Each row is a point on a landscape with many peaks, with its height.
From any point a climber steps to the highest of the 4 points nearest to it. It stops when none of these is higher. Distance is the straight distance between rows; heights are no part of it.
Vego height 4.76: [-30.3   1.8 -18.7   6.3  59.6 -19.0 -43.9  -4.9]
viduz height 1.51: [-26.1  21.9  47.3   2.7 -28.4  33.9  -3.3  10.7]
pobi height 6.78: [-61.1   8.6 -11.0 -31.1  50.6 -12.9 -55.4   0.2]
Veme height 2.47: [ 29.7  20.0  46.6 -21.3 -64.4  -6.5   9.4  -9.6]
Kefug height 8.58: [-22.2 -13.5  -7.3  10.8   8.7  14.4   4.4   0.0]
reni height 0.10: [ -4.2  16.8  82.1 -22.7 -57.5  10.5   5.1  -4.6]
kevos height 1.90: [ -6.4  13.0  23.7  -1.7 -21.1  29.4  10.9   6.2]
Dupo height 1.18: [ -0.1  22.1  60.9 -13.7 -43.1  22.3  10.2   4.7]
zole height 3.53: [ 76.6   2.1   2.2  14.7 -79.4 -20.0  -2.7  -1.4]
tomog height 4.00: [ 48.2  18.1  24.5 -15.4 -65.7 -13.0   6.9  -6.1]
sil height 6.54: [  2.5 -21.2 -18.0   7.3  18.2  -4.9  24.9   3.5]
Fubu height 4.98: [-48.3   3.8 -14.5 -14.2  52.7 -14.3 -54.3  -4.4]
bopi height 2.50: [-41.3  13.4  21.1   9.4 -18.1  37.5 -18.4   6.1]
Gon height 5.75: [ 33.0  12.9   8.9 -21.0 -34.7  11.3  20.8   1.4]
Ros height 6.30: [ 39.6  -2.1 -13.1 -20.6 -25.5   3.9  24.5   3.6]
Gemu height 2.75: [ 19.6  22.0  50.1 -19.1 -48.6   8.1  13.4  -0.3]
mak height 3.76: [ 75.6  -1.4 -14.4  -1.2 -64.6 -14.1   0.1  -1.5]
fitut height 5.38: [ 18.9 -13.2 -16.1 -10.0  -2.9   4.5  29.9   6.8]
Dedab height 0.78: [-10.9   6.9 -30.1  22.7  73.7 -26.5 -30.3  -6.7]
sal height 4.53: [ -6.9  -5.9 -25.7  30.0  55.6 -26.9  -3.8  -7.0]
Vez height 6.03: [ 45.8   3.8 -11.4 -20.1 -34.0   2.3  18.8   2.8]
lek height 5.10: [  8.9  -3.8 -36.3  35.0  60.1 -34.6  15.7   1.3]
bokob height 4.31: [-50.8   5.5   3.7   5.8  -5.9  29.4 -30.5  -2.8]
filuz height 5.23: [-20.1  -7.4 -19.3  23.7  51.6 -18.2 -19.4  -9.1]
tup height 5.56: [-32.0 -12.9 -10.0  12.9  18.2   8.5 -15.3  -7.5]
zatu height 4.47: [ 13.3   6.2  10.3 -11.1 -19.2  19.6  25.2   6.4]
ruv height 1.99: [ 10.2   7.8 -43.9  38.0  76.8 -31.1  -5.6  -5.6]
dimu height 5.36: [-39.8  -4.4 -14.8   1.1  47.4 -13.1 -45.5  -7.6]
Fizap height 5.87: [ 35.9 -23.8 -33.4  -8.7  11.0 -23.1  33.8  11.7]
losim height 0.54: [ -7.0  18.4  77.2 -17.1 -46.9  16.0   5.8   2.2]
bip height 6.04: [ -9.8 -17.4 -13.8  13.2  19.5   0.4  15.2  -2.9]
ver height 5.62: [-36.6  -9.8 -14.8  11.5  37.9  -6.8 -31.6 -10.1]
Goka height 5.88: [-44.7  -8.6 -11.9   3.4  25.8   2.5 -39.6 -10.7]
niz height 4.99: [ 19.5  20.2  25.4 -16.5 -33.5  19.7  18.6   4.2]
Kato height 6.02: [ 30.6 -20.5 -37.5   9.7  34.4 -38.5  33.1  13.8]
serav height 3.94: [-22.7  -0.3 -22.3  15.3  64.7 -23.3 -37.2  -7.2]
Vov height 6.24: [ 18.0 -24.1 -24.5   3.6  20.1 -17.9  33.9   8.1]
rutig height 0.76: [ 18.3  19.0  65.3 -24.8 -62.7  -1.2  10.5 -10.7]
gige height 4.90: [-13.6 -17.1 -19.8  24.2  40.0 -13.8   2.1  -4.5]
Falu height 7.86: [ 46.4 -15.1 -24.9 -21.0 -19.3  -6.4  23.8   5.2]
Zaf height 5.83: [ 28.9 -15.2 -20.5 -12.6  -1.9  -4.5  32.6  10.3]
bezo height 5.84: [ 15.7 -15.1 -33.1  23.7  46.4 -36.3  28.1   7.3]
saz height 6.10: [-26.0 -15.8 -10.1  14.9  21.3   8.6  -4.3  -5.1]
Muvo height 4.23: [ -6.7 -13.2  -6.5   3.0   0.4  14.8  20.7   3.3]
beve height 0.61: [-10.6   1.6   8.1   1.3 -11.9  30.0  12.2   4.7]
fav height 6.05: [ 23.2 -21.9 -23.9  -6.0  11.2 -13.4  34.1   7.8]
vuzup height 4.40: [ 57.4  12.0   5.1 -14.3 -59.0  -8.5   7.4  -1.3]
Sobip height 4.97: [ 66.4   4.7 -12.9 -14.0 -52.7 -10.4   6.1  -1.7]
Ritan height 1.02: [-10.0  18.0  35.2  -3.3 -25.7  31.3   8.4   9.2]
depum height 6.91: [-52.4  -4.2  -4.9   0.1  11.1  14.2 -41.1  -9.1]
pok height 5.24: [-54.1  -1.4 -12.3 -13.8  33.7  -3.2 -52.2  -6.8]
koz height 1.22: [-33.0   2.0   7.6  11.5  -7.0  32.0  -5.5   2.5]
mula height 1.42: [-23.3  14.7  30.8   6.8 -22.2  35.0  -1.3   8.0]
ralu height 4.66: [-31.2  -8.2  -4.4  12.7   5.2  22.6  -5.5  -3.1]

For each start below, name the point where the climber stops.
Fizap: sil
koz: Kefug
zole: Falu
gige: Kefug
Dedab: depum
dimu: depum
bopi: depum
sal: depum

Call two points neighbours if one is among the 4 nearest of the other. Go from one point of each pair to the other, from neighbour to neighbour, staying as high as possible. Name the lowest point that can't be avoided.
sil, pobi: dimu
sil, depum: tup
Falu, sil: Zaf
Kefug, sil: bip

Two climbers start at each pair of points below. Name the first point that both come to, or write -.
kevos, rutig: Gon
mula, niz: -
reni, beve: Gon
losim, vuzup: Falu
Dupo, Ritan: Gon
